Points, in no order, along strands that fork and pass close to each other.
Points whose rows are less than 8.05 apart are linked; no others are. Some points are linked to none.
(1013): [ 2.14  0.12 -1.26  3.87 -2.42  0.01  0.04 -1.12 -1.66  1.00  0.68 -1.71
  0.79 -1.60 -3.57 -0.38 -0.29  4.58  0.22  1.51  3.07  2.73]
(567): [ 0.09 -1.63  3.40 -1.72  2.06  0.33 -1.01 -0.92  2.03  0.55 -2.37  2.13
 -1.24  1.72  5.87 -2.49 -1.96 -3.77  1.89 -3.07 -3.08 -0.90]
(1181): [ 0.38 -1.26  2.42  0.68 -1.58 -3.29  2.15 -2.30 -1.04  0.09 -0.31 -0.76
 -4.55  0.13 -1.50 -3.21  2.44 -0.33 -1.55  3.54  2.59  5.13]
(321): [ 0.16  0.81 -1.92  2.19  2.49  1.97 -1.40  1.34 -0.98 -0.63  1.68 -4.47
  0.99 -0.83 -6.37  2.23  4.00  1.15 -3.73  1.18 -2.52  1.94]
(986): [ 0.49  0.76 -1.27  1.26 -0.92  0.60 -0.36 -2.95  2.37  1.13 -0.49  0.15
 -2.11 -1.01 -3.50  0.04  5.18 -2.85 -1.18  0.75  1.17 -1.01]
(511): [ 2.61  0.41  1.99  3.02  3.12 -0.97  1.13  1.76 -1.00  3.26 -1.88  0.20
 -2.09 -2.24 -3.03  0.42  5.48 -2.01 -0.83  2.24  0.74  2.04]
(1046): [-2.50 -1.13  2.79 -2.46 -0.06 -7.59  3.05  1.64 -0.54 -3.07 -0.70  0.33
 -1.19  1.67  2.43 -2.35 -4.23 -0.32  2.49  1.39  4.95  3.07]
(465): [-0.42 -0.48  0.49 -2.76 -3.95  0.30  0.61 -2.37  1.64  0.97 -0.36  2.90
  3.21 -0.56  5.54 -0.67 -5.65 -1.80  1.41 -3.49  1.30 -4.29]
(1258): [-3.23 -0.44 -3.18 -1.57  0.18 -1.88  3.39  3.56  1.10 -3.08  1.42 -1.94
  5.20  3.45 -1.41  0.60 -4.73  4.30  4.32 -2.64  0.36 -2.34]
(588): [-1.30 -2.18  3.78 -2.97  1.84 -1.98 -0.09 -1.54  1.82 -2.23 -1.97  1.71
 -2.61  3.87  4.18 -4.34 -1.80 -1.85  3.31 -1.12 -1.58  0.34]
(594): [-0.21  2.20  0.00 -2.43 -0.42  1.76 -1.22 -0.21 -0.05 -2.23  1.70 -2.18
 -1.76  3.24 -1.39  4.31  1.94 -1.47 -4.07  1.94 -4.13  1.19]
(1115): [ 1.14  0.45 -0.75 -3.11 -1.13  4.33 -0.17 -2.16  0.96  0.06  0.19  2.71
  0.21  2.57  0.26 -0.48 -2.09  1.95 -0.31 -2.54 -4.27 -3.11]
(1219): [ 1.78 -0.23 -0.54  4.33  5.02 -0.45 -0.92  2.39 -1.66  1.96 -0.78 -0.73
 -1.68 -0.97 -4.88 -0.41  5.22  0.96  0.62  2.69  0.91  2.15]
(684): [ 3.46  1.51  3.38 -1.88 -4.29  1.48  1.70  1.08 -1.37  1.47 -0.73  0.91
  1.46 -0.30  2.61  2.23 -4.89  0.63 -1.26  0.25 -1.26  2.89]
(288): [ 1.57  0.61 -1.25  1.91 -1.33  0.64  1.88  4.45 -1.39  1.18 -0.13 -0.72
  5.48 -3.15  1.13  1.81 -4.70  4.52  3.00 -2.33  1.72  0.19]
(183): [ 1.87 -1.11  6.75 -1.93  0.16 -1.59  3.96  1.89 -1.30  0.81 -3.01  3.17
 -1.65  0.51  3.39 -3.07 -4.29  0.04  0.62 -0.43 -3.06  3.76]
(436): [-0.54 -0.21 -1.47 -3.46  0.48  1.89 -1.23 -2.59  2.19 -2.14  0.21  2.22
 -1.84  4.51  1.32 -1.76 -1.11  0.80  0.87 -1.34 -3.32 -3.14]
(2): [-3.24  0.11 -4.88  1.01 -0.09  1.44 -0.85  2.52 -0.72 -1.55  1.07 -1.52
  5.48 -2.36 -0.29 -1.23 -3.43  4.95  3.27 -3.65  0.79 -3.52]
(315): [-1.03  0.27 -2.86  0.48 -0.59  0.21 -1.37 -3.55  1.33 -3.28  2.52 -2.33
 -1.76  3.38 -3.23 -0.15  2.46  1.66 -0.12  1.66  0.08  0.14]
(1119): [ 0.05  1.32 -2.58  1.07  0.62  3.82 -1.48  0.21  0.64  1.65  0.26  1.18
  2.36 -2.88 -4.36  5.13  4.16 -2.17 -3.92 -0.92 -1.81 -4.17]
(139): [-1.97  0.37  0.65 -2.21 -1.24 -2.44  1.00 -1.82  2.93 -2.41 -0.24 -1.28
 -2.04 -0.72 -0.55  2.21  5.67 -7.43 -3.31  0.82  0.45  0.36]
(458): [-3.29  0.38 -4.74 -1.65 -3.26  1.53 -1.36 -4.27  1.06 -3.06  1.92  1.88
  0.22  2.16  1.16  0.63 -2.21  2.42 -2.06 -0.88  1.91 -5.27]
(613): [-0.72  2.12 -3.02  1.18 -3.36  3.60 -2.17 -2.28  0.35  2.89  0.67  1.52
  2.16 -3.70  2.96  3.10 -0.67 -1.86 -2.63 -1.22  2.49 -5.03]
(292): [ 3.64  1.76  1.10 -0.79 -3.74  3.96 -0.22  0.42 -0.99  3.14 -0.24  0.86
  2.88 -1.72  1.95  2.61 -4.23  0.60 -1.10 -1.16 -1.86 -0.52]
(979): [-0.94 -1.13 -2.82  3.35 -3.55 -3.13 -1.26 -3.38  0.79 -1.37  2.34 -3.50
 -0.25 -0.71 -0.23  0.50 -0.13 -0.08 -0.11  2.03  5.07  2.70]
(777): [ 2.10  0.21  4.99  0.88  3.63 -0.92  2.02  2.76 -1.10  4.24 -3.54  2.28
 -2.61 -2.90 -1.24 -0.44  4.74 -4.73 -1.62  1.64 -1.17  2.81]
(167): [-3.65 -0.70  4.16 -2.23  1.52 -5.99  3.01  0.33 -3.76 -2.97  1.35 -0.42
 -4.73 -1.73  2.82 -2.95 -0.79 -2.26 -3.42  5.68  2.78  5.81]
(1246): [ 3.66  0.45  2.72  1.06 -2.90  3.32  0.63 -3.12  0.01  5.15 -0.45  1.18
  0.53 -2.00 -1.11 -1.14  1.46 -1.38 -0.94  0.98  0.55  0.01]
(633): [-2.37 -0.37 -2.41 -0.45 -0.28 -3.23 -0.88 -1.64  3.42 -3.53  0.23 -1.35
 -1.75  0.44 -1.13  3.47  6.11 -6.02 -2.48  0.19  1.56 -2.05]
(1016): [ 2.95 -0.47  1.49 -1.88  0.05  1.75  3.54  2.76 -1.55  0.22 -0.35  0.44
  2.08  1.84 -3.34 -1.81 -3.02  6.14  1.22 -1.19 -5.15  2.45]
(666): [-2.52 -1.78  0.01 -1.04 -0.92 -5.08 -0.64 -1.82 -0.03 -3.85  1.83 -3.37
 -4.38  2.55  0.85  0.21  2.40 -3.00 -1.25  3.56  2.83  2.91]
(706): [-2.34 -1.60  2.66 -1.26 -1.32 -4.39  2.57 -1.35  0.96 -2.09  0.43 -2.36
 -2.97 -1.13 -1.39  1.02  5.35 -6.87 -4.40  3.30  0.54  3.68]
(1131): [-0.08 -0.46  4.17 -3.45 -2.10 -1.17  1.85 -2.60  0.09 -0.68 -0.55  0.08
 -3.68  1.75  0.67 -2.79  0.46 -1.49 -0.75  3.22 -0.03  3.06]
(996): [ 2.24 -2.89  3.10  1.33 -0.05 -2.31  4.71  2.43 -0.04  2.77 -2.55  2.67
  3.49 -0.51  3.51 -1.03 -5.20  1.43  4.59 -4.52 -0.65  0.28]
(272): [-1.19 -0.86 -2.18 -0.63 -2.98 -1.57  2.69 -2.01  1.30 -3.41  1.20 -0.98
  1.36  3.22 -3.66 -2.42 -1.59  5.47  3.71 -0.02  2.08 -0.37]
(266): [ 2.18 -1.97 -0.12 -1.41  0.47  4.66  0.58 -1.27  0.06  1.54 -0.20  3.07
  2.07  0.93  0.18 -2.35 -2.60  3.39  2.18 -4.14 -5.88 -3.67]
(158): [ 4.34 -0.65  2.24  0.88 -3.65  3.02  1.03 -2.89 -0.77  5.29 -0.87  2.26
  1.74 -2.13 -0.20 -2.83 -1.62  0.64  2.07 -0.13  0.63  0.11]
(304): [ 0.72  0.44  3.28 -2.17  2.20  0.43 -0.75  3.37 -0.95 -0.70 -1.16  0.67
 -2.49  2.52  3.76  1.05 -1.62 -0.27 -0.30  0.00 -4.75  2.46]
(673): [ 2.56 -1.72  0.60  0.95  3.13  5.15 -2.06  1.49 -1.14  2.81 -0.76  1.64
  3.05 -0.55  0.25 -1.41 -1.74  2.77  2.28 -3.87 -5.13 -2.46]
(701): [ 1.06  0.24 -0.42  1.91 -2.42  3.44  0.35 -4.54  1.27  3.94 -0.53  1.19
  0.10 -1.56 -4.09  0.06  4.42 -1.90 -1.31  0.77  1.13 -3.38]
(260): [ 2.40 -1.52  2.49  1.64  2.24 -1.32  0.69  0.62 -0.06  1.55 -2.56  2.21
 -2.45  0.91  1.17 -5.05 -0.10  1.54  3.87 -0.58 -0.28  2.32]
(1146): [-0.90 -0.19 -3.05  1.97  2.96  1.19 -1.31 -0.86  2.33  2.06 -1.48  3.19
  0.84 -2.06 -3.05  1.00  5.97 -3.68  0.91 -1.01  1.63 -6.78]
(11): [-0.75  0.99 -0.10  1.44 -2.87 -1.40 -0.89 -2.86  1.59  1.54  0.79 -2.16
  2.41 -3.80  3.41 -0.47 -0.43 -3.48 -1.33  0.90  6.03  0.76]
(717): [-1.53 -0.75 -3.40  1.33  4.34  3.27 -2.41 -0.63  2.72  1.90 -1.42  3.69
  0.27 -0.50 -1.37 -0.40  4.89 -2.31  0.86 -2.94 -1.81 -7.26]
(1044): [ 2.04  2.43 -1.13  2.16  1.40  3.65 -2.70  3.05 -1.35  2.21  0.58 -2.15
  3.17 -2.79 -0.55  3.68 -0.09  0.75 -2.02 -0.02 -0.56  0.14]
(563): [-0.51  1.30 -0.36 -2.54  0.64 -1.52 -1.78  3.58 -1.25 -3.57  0.70 -1.65
  1.47  2.93  1.75  2.94 -4.33  2.24  0.73  0.21 -0.67  1.22]
(172): [-1.10 -0.51 -1.69  0.73 -6.19 -2.81 -0.34 -4.07  0.27 -2.82  2.94 -2.36
  1.61  0.33 -0.51  2.54 -3.76  1.18 -0.46  1.51  4.25  1.29]
(597): [ 0.54  1.61  0.68 -3.73 -0.93  2.32 -0.68 -1.18 -0.72 -2.78  1.82 -1.68
 -0.70  4.40 -2.59  1.34 -1.30  2.63 -2.15  1.39 -4.43  1.29]
(460): [ 0.43  1.17 -1.17 -1.10  4.18  2.82 -1.77  1.29  1.01 -0.76  0.10 -1.06
 -1.54  3.03 -3.05 -0.52  4.31  0.69 -0.44 -0.54 -4.57 -0.41]
(748): [-1.38 -0.05 -4.01  1.81  1.40  5.08 -2.44 -1.12 -1.76  2.85  1.18  0.20
  3.17 -2.87 -3.25 -2.45  0.69  3.50  0.95 -0.54 -1.04 -5.06]
(898): [ 0.01  0.96 -2.93  1.33 -2.46  5.10 -1.96  0.75 -2.21  2.67  0.90  1.24
  5.14 -4.18  1.64  1.76 -4.00  2.99  0.97 -2.99 -0.76 -4.22]
(1269): [ 0.94  2.68 -1.33 -0.33  1.45  2.48 -1.87  3.09  1.07  1.63 -1.05  0.13
  2.19 -2.14 -0.64  6.47  3.07 -4.27 -3.42 -1.69 -2.11 -2.88]
(189): [-3.08 -1.57  2.62 -2.31 -1.32 -4.53  0.91 -1.18 -0.93 -3.39  2.08 -3.17
 -4.87  1.43 -0.24  2.11  2.69 -5.32 -4.39  4.37  0.29  3.63]
(562): [-1.47 -0.95 -4.53  0.40 -0.33  4.55 -1.66 -2.57 -0.29  1.58  0.41  3.35
  1.68 -1.49 -0.60 -2.42 -0.33  3.37  1.94 -2.88 -0.49 -5.98]
(726): [-0.49 -0.36  0.92 -1.64 -1.56 -3.57  5.71  1.93  0.05 -0.84 -0.43  0.41
  1.35  3.43 -1.59 -0.22 -4.32  3.18  3.74 -0.37  1.41  1.84]
(970): [-4.26 -0.39 -6.60 -0.68 -1.76  3.75 -1.45 -3.55  0.51 -2.02  1.74  2.26
  1.18  0.19 -1.95 -2.71 -0.47  4.80 -1.02 -1.34  0.91 -6.16]
(664): [ 0.67 -2.08  3.14 -0.50  2.65 -1.06  0.37 -0.58  1.04  0.47 -2.18  1.30
 -4.08  2.77  1.88 -4.99  1.32 -0.34  3.05 -0.03 -1.95  2.00]
(1020): [-0.90  0.85 -3.15  2.12  0.55  3.84 -1.87 -1.07  0.57  0.48  2.28 -2.02
  2.35 -1.15 -6.82  2.78  4.04  0.19 -4.71 -0.03 -2.23 -2.27]
(207): [ 0.03  0.43  0.82 -0.85  2.89  0.20 -0.22  1.23  1.22 -0.96 -1.26 -0.52
 -4.12  2.35 -2.41  0.82  5.62 -1.73 -0.25  1.16 -3.72  1.12]
(1192): [ 2.57 -1.81  1.24 -0.05 -3.60  2.19  1.61 -4.03  1.13  2.86 -1.04  3.25
  1.59 -0.64  0.46 -4.32 -1.49  1.66  3.65 -2.14 -0.02 -2.53]
(69): [-0.51  0.18  0.59  1.58 -0.98 -4.56 -0.75  1.78 -1.97 -1.32  1.57 -4.04
 -1.49 -2.29  2.40  4.22  0.06 -3.82 -4.25  2.93  2.92  4.37]
(544): [ 1.56  0.09 -1.27  3.44  5.21  1.83 -1.93  0.57 -1.85  2.98 -0.05 -1.35
  1.31 -1.34 -4.58 -1.97  3.36  3.00  1.79  1.08  0.18  0.06]
(897): [ 1.31 -0.64  1.52  0.21  1.47  2.33 -0.92 -2.50  2.52  3.70 -1.73  2.92
 -0.28 -1.04  2.24 -1.83  2.12 -3.97  0.67 -2.16 -1.37 -3.50]
(273): [-3.03  0.75 -5.46  3.72  0.11  1.99 -3.44 -1.92  0.07 -0.10  2.15 -1.87
  2.03 -2.97 -2.09  1.58  2.54  1.19 -0.60 -0.03  2.30 -3.50]
(535): [-1.24  0.09  1.01 -3.24 -1.88 -3.86 -0.31  0.88 -1.50 -3.96  1.87 -1.52
  0.02  3.33  0.33  3.17 -4.65  1.11  1.04  1.49  2.01  1.36]
(659): [-1.74  0.56 -3.62  1.11 -0.23  3.24 -2.59  2.85 -1.94  0.79  0.22  0.04
  6.23 -4.03  1.43 -0.18 -3.88  4.29  2.53 -3.89 -0.53 -4.30]
(558): [ 3.97 -0.73  2.67 -0.48  0.66  1.55  2.24  3.46 -2.06  1.99 -1.79  1.64
  1.75 -0.09 -0.17 -0.91 -4.19  3.98  1.66 -2.29 -4.07  2.86]
(162): [-1.01 -0.66  0.25 -3.53  0.39 -1.18 -0.70 -1.85  1.92 -3.36 -0.08  1.17
 -2.26  5.56  0.86 -2.42 -1.33  1.44  3.43 -0.59 -0.89 -0.86]
(237): [-0.78  0.82 -0.46  1.76 -1.15 -2.74 -1.44  0.23  0.80  0.12  0.42 -3.40
  0.45 -3.54  3.19  2.78  2.06 -5.83 -2.82  1.72  4.15  1.79]
(119): [-1.44  0.22  1.56 -3.19 -2.77 -0.95  0.24 -5.56  2.51 -0.70  0.55 -0.14
 -1.86  1.68  1.29 -2.57  0.77 -2.87 -1.17  1.75  1.76 -0.08]
(944): [-0.48 -0.47  2.70 -0.87  3.83 -1.42  0.92  1.74  1.74  0.14 -2.56  0.63
 -4.65  0.81 -0.26 -1.19  6.44 -4.32 -0.15  0.71 -2.98  1.29]
(1235): [-1.89  2.04 -4.13 -0.20  1.94  3.81 -2.96  1.08 -0.02 -2.00  2.13 -2.37
  2.49  0.73 -1.78  0.43  0.06  2.39 -3.51 -1.02 -3.16 -2.95]
(360): [ 2.85  1.74  0.90  2.23  0.60  0.18  0.04  2.54 -3.45  0.69 -0.43 -2.12
 -1.63 -1.14 -1.44  2.96  0.02  1.10 -3.39  2.04 -0.61  5.21]
(83): [-3.15 -1.23  3.47 -3.52  0.75 -7.40  1.19  2.51 -3.22 -4.82  0.44 -0.59
 -3.46  2.61  1.57 -0.07 -3.79 -0.49  1.23  2.96  4.15  3.51]
(490): [ 0.53  0.85  1.72 -2.88 -0.42 -1.07  1.45  4.68 -1.09 -1.34  0.11  0.00
  3.18  2.37  1.74  3.54 -6.33  2.42  1.56 -1.51 -1.42  1.26]
(238): [-0.54 -0.09  4.38 -0.47  2.78 -2.95  2.05  1.86 -1.39  1.54 -1.55  0.56
 -4.04 -2.11  3.30 -2.78  1.35 -3.42 -2.18  2.70  0.81  4.39]
(1027): [ 0.83 -1.05 -2.28  4.49 -2.36 -1.96 -0.35 -1.81 -1.03 -0.74  2.03 -3.48
 -1.09 -1.18 -3.01  1.47  1.03  1.54 -1.84  2.66  2.76  4.12]
(677): [ 0.54 -0.62 -0.29  0.29 -2.07 -2.57  0.96 -0.37  1.27 -0.46 -0.41  0.38
  1.18  0.26  2.56 -2.71 -2.45  0.98  3.90 -0.84  3.81  0.29]
(1237): [-0.26 -0.37  5.40  0.18  3.36 -1.08  2.38  1.99  0.00  3.37 -2.27  1.16
 -1.84 -3.75  1.49 -2.06  3.97 -6.30 -2.09  1.67  0.30  3.89]
(287): [ 2.80 -3.07  5.26  1.02  0.47 -1.79  3.59  1.35 -0.44  2.38 -3.77  3.23
  1.35 -0.56  3.34 -3.44 -4.31  0.36  3.08 -3.55 -1.80  1.96]
(134): [ 0.72  0.98 -0.27 -0.97 -0.49 -0.41  3.23  5.56 -1.47 -0.39  0.33 -1.14
  5.49  0.96 -0.09  2.65 -6.39  4.04  1.54 -2.17 -1.19  1.04]
(409): [ 2.24  2.02 -0.78  1.83  1.52  2.46 -1.54  4.05 -2.50  0.63  0.75 -2.86
  2.24 -1.40 -1.28  1.95 -1.32  2.93 -2.50  0.58 -1.09  3.08]
(6): [ 2.00 -0.73 -0.90  1.97 -3.07  0.31  2.10 -1.93 -0.47 -0.39  0.71 -0.53
  0.47  0.34 -3.86 -2.94 -0.37  5.87  2.60  1.28  2.55  1.32]
(1265): [-2.28 -0.49 -1.53 -2.29 -3.92 -3.50  0.05 -1.20 -0.09 -4.21  2.97 -2.05
  2.22  3.70 -1.75  3.63 -5.31  1.80  1.05  0.48  3.28 -0.54]
(554): [-1.11  0.37  2.61  0.60  2.77 -6.13  2.42  2.00 -3.36 -1.72 -0.09  0.56
 -6.13 -2.19  2.63 -3.58  0.52 -1.35 -2.02  3.68  2.61  5.55]
(853): [ 1.41  1.30  4.01 -2.44 -2.51 -1.80  1.96  3.06 -2.12 -0.02 -0.86  0.86
  1.39  0.50  3.43  2.56 -6.57  0.49  0.10  0.59 -0.18  3.19]
(1058): [-0.32 -0.63  1.85 -0.86  0.01 -4.63  1.98 -0.46  0.98 -0.86 -1.65  0.17
 -0.64  0.01  3.54 -4.35 -2.04 -0.07  3.04  0.82  4.21  2.98]
(163): [ 0.74 -0.09 -0.86 -0.45  4.03  4.16 -1.74  0.59  1.45  0.98 -0.65  1.02
 -1.01  2.36 -0.76 -0.56  2.38 -0.39  0.03 -2.38 -5.46 -2.33]
(990): [ 1.27 -0.08 -1.53  2.51  1.34  4.00 -1.62 -0.16 -1.95  2.48  0.75 -0.40
  3.45 -2.33 -3.82 -3.06  0.62  4.39  2.63 -0.28 -0.38 -2.12]
(245): [-0.57  0.13 -1.64  0.31 -2.12  0.77  0.04 -4.91  2.65 -0.95  1.68 -0.69
 -2.83  2.71 -4.01  0.68  5.13 -1.05 -2.73  1.62 -0.85 -0.84]
(1014): [ 2.97 -1.08  1.66  2.93  2.12 -1.98  0.46  0.77 -1.33  2.67 -2.08  1.76
 -1.68 -2.10  0.72 -4.27 -0.26  1.12  3.26  0.35  2.86  3.18]
(212): [ 0.26 -0.57  2.47 -0.63  4.50  0.06 -0.58  1.86  3.18  1.25 -3.09  2.02
 -2.29  0.30  1.02  0.33  5.58 -6.10  0.64 -1.92 -3.43 -1.57]
(298): [-3.11 -0.66 -4.19 -0.14  1.05 -0.70 -0.12  2.61  1.30 -2.72  0.88 -0.62
  4.76  0.74  1.19 -1.14 -3.66  4.05  5.46 -3.84  0.40 -3.57]
(683): [-0.47  0.83 -0.41  0.61  2.58 -2.50 -1.05  4.93  0.02 -2.72 -0.21 -2.63
 -2.57 -0.26 -1.23  4.78  5.59 -3.60 -2.27  0.88 -1.03  2.34]
(1133): [-3.18 -1.11  6.05 -4.85  0.44 -5.86  2.79  1.23 -3.62 -3.47  0.71  0.60
 -4.39  0.83  2.06 -2.03 -3.24 -0.94 -1.69  4.79  1.67  4.51]
(149): [-1.16  0.53 -3.69  2.30  0.67  1.07 -3.35 -0.08  0.92 -0.68  1.22 -1.36
  1.15 -1.52  0.71 -0.47  0.28  1.90  2.41 -0.93  2.33 -2.27]
(710): [-2.77 -1.00 -0.40 -1.59 -3.15 -4.10 -1.64 -4.23 -0.13 -4.72  3.25 -2.99
 -2.51  3.46 -0.21  2.21 -1.19 -2.22 -1.74  3.25  2.99  1.77]
(1281): [-1.93  1.62 -3.98  0.08  0.35  1.90 -2.24 -1.11  1.95 -1.07  0.88  0.78
 -0.60  0.74  1.56  2.73  1.55 -1.73 -2.36 -1.20 -0.11 -4.31]
(635): [-0.94  0.10  2.65 -1.07  0.61 -3.74  1.22  1.20 -2.88 -3.04  0.72 -1.16
 -6.23  3.25 -0.56 -0.36  0.82  1.21 -1.37  4.20 -1.01  4.42]
(1302): [ 1.11  1.00  0.83  1.37 -1.42 -2.29 -0.87  1.98 -2.99 -0.90  1.02 -3.27
 -1.56 -0.45  0.92  4.38 -1.19 -0.41 -3.84  2.73  0.78  5.15]
(648): [-2.36 -0.09 -4.53  4.17  1.08  1.44 -1.89 -2.11  1.37  2.13  0.14  0.76
  1.68 -3.64 -3.05  1.59  5.20 -2.15  0.45 -0.07  3.68 -6.22]
(114): [-2.62  0.54 -4.24 -0.74 -0.88  2.65 -1.89 -2.92  2.37 -0.48  0.41  2.84
 -0.78  1.24  3.21  0.07  0.23 -0.80 -1.99 -1.98  0.68 -6.02]
(780): [-0.70  1.32 -1.20 -0.59 -3.71  1.30 -1.36 -3.31  1.93  1.77  0.79  0.50
  2.30 -3.34  4.63  0.95 -1.44 -4.00 -2.84 -0.70  3.15 -2.90]
(1010): [ 1.06 -0.05  2.16 -3.68 -0.92  0.88  2.42  0.78 -0.31 -2.29  0.56  0.60
 -0.07  4.67 -2.17 -0.36 -3.26  3.97  0.91  0.43 -4.15  2.04]
(431): [-0.71 -0.38 -2.57  0.50  4.17  3.62 -2.44 -0.95  2.76  0.62 -0.68  2.85
 -0.70  1.42  0.42 -1.25  2.70  0.05  0.95 -2.96 -2.93 -5.31]
(750): [ 1.51 -1.05  0.24  1.99 -0.03 -1.51  2.75  4.94 -0.37  1.80 -1.58  1.06
  4.43 -1.39  3.52  0.46 -5.15  2.44  4.66 -4.10  1.28 -0.30]
(712): [ 1.62  1.88 -0.54  2.28  2.64  3.17 -3.00  2.68  0.14  3.80 -1.03  0.27
  2.05 -2.82  2.02  3.55  0.86 -2.87 -0.52 -1.63 -1.04 -2.61]
(527): [-0.19  1.91 -0.95 -0.14  2.56 -0.55 -2.36  3.13  0.76 -1.08  0.08 -2.23
 -1.12  0.23  1.66  3.73  2.77 -2.59 -1.55  0.02 -0.63  0.69]
(387): [-0.93 -0.74 -1.12 -1.06 -0.38 -2.01 -0.19 -1.70  0.96 -3.78  0.89 -1.32
 -1.55  4.01 -1.24 -2.15 -0.14  3.44  3.18  0.93  1.17  1.12]
(281): [ 0.56  0.85 -2.08  3.62  4.20  0.29 -1.61  3.31 -0.52  0.52 -0.27 -2.64
  1.23 -2.25 -5.50  3.12  5.70 -1.00 -1.02  1.43  0.31  0.79]
(1150): [ 0.68  0.05 -1.86 -0.32 -3.26  2.34  2.48 -0.33 -0.35 -0.16  1.49  0.04
  4.50 -0.87 -1.97 -0.39 -3.08  5.45  2.08 -2.00 -0.90 -1.53]
(13): [ 0.38  1.01 -2.84  1.92 -2.28  4.81 -2.22 -1.30 -1.60  4.32  0.99  1.82
  3.29 -4.65  1.01  1.84 -1.10  0.66  0.25 -1.33  0.88 -4.72]
(1050): [ 0.50 -1.05  4.39 -0.09  3.92  0.18 -1.13  2.67  0.44  1.21 -3.19  1.36
 -2.84  0.83  5.68 -0.98 -0.31 -3.93  0.38 -1.32 -4.05  1.59]
(829): [ 4.74 -1.19  2.24  1.49  0.87  3.40  0.66  1.71 -2.27  3.81 -1.46  1.79
  2.24 -1.14  0.31 -0.91 -2.89  2.87  2.38 -2.67 -3.07  0.48]
(161): [ 0.40 -0.58 -1.33  0.41 -2.85  0.58  0.41 -3.78  1.75  0.83 -0.20  1.62
  0.59 -0.08  0.87 -3.50 -1.28  1.65  2.97 -1.09  2.33 -2.63]
(92): [-1.63 -0.39 -1.29 -0.65 -3.13  0.12  0.03 -6.46  3.71  0.58  0.48  0.99
 -0.87 -0.40  0.83 -3.60  3.14 -2.74 -1.30  0.16  3.45 -2.84]
(720): [ 0.56 -1.05  6.33 -3.37 -1.04 -1.63  3.35 -0.68 -1.03  0.34 -1.82  2.21
 -3.45  1.78  1.34 -3.84 -2.27 -0.32 -0.10  2.50 -1.73  3.96]
(585): [ 3.46  0.30  1.95  3.68 -0.17 -2.90  2.30 -0.54 -2.73  2.96 -1.25  0.87
 -1.91 -2.93 -0.46 -4.08  0.05  1.59 -0.03  2.20  4.89  4.75]
(651): [ 0.24  1.10 -1.40  1.95  1.34 -0.90 -2.50  0.99  0.86 -0.16  0.04 -2.15
 -1.25 -0.84  1.20  0.89  2.08 -0.92  0.90  0.56  2.29  0.55]
(286): [-2.47  0.57 -4.56  0.81 -0.23 -0.61 -1.42 -1.56  3.37 -2.84  1.29  0.04
 -0.75  0.21 -2.27  4.33  4.84 -3.20 -3.55 -0.53  0.55 -3.69]
(3): [-0.25  2.72  0.30 -2.07  1.01  0.87 -1.94  2.63 -0.87 -1.42  0.62 -2.43
 -1.26  1.64  1.26  5.56  0.68 -2.44 -3.26  0.63 -3.35  1.60]

A fork is a point with three links. Follow the links from the first point to the second and name the forks in between, in order.
(172); (436) | (387), (162)
(292); (1265) | (490)
(114); (777) | (1219)
(272); (83) | (387)
(3); (6) | (162), (387)

A fork is a point with three links, a tip a point with one. Leave the first point through the second and follow the links. Name the first fork or tip that comes.
(1058); (1046) | (1219)
(238); (554) | (387)
(1115); (266) | (527)
(490); (134) | (1131)
(1010); (1016) | (162)
(720); (183) | (490)

Follow the links from the first point to the second, and from the first to the third. Name the last point that the two ways share.
(558); (1027); (1014) | (162)
(684); (1014); (1181) | (490)
(701); (288); (1010) | (387)
(83); (1013); (260) | (387)

Name the points in between on the shortest way along the links from the first point to the second, in order.
(273); (558) | (149), (651), (527), (3), (594), (597), (1010), (1016)
(750); (172) | (288), (134), (490), (563), (535), (1265)
(585); (490) | (1014), (260), (664), (588), (162), (387), (272), (6), (1013), (1027), (979), (172), (1265), (535), (563)
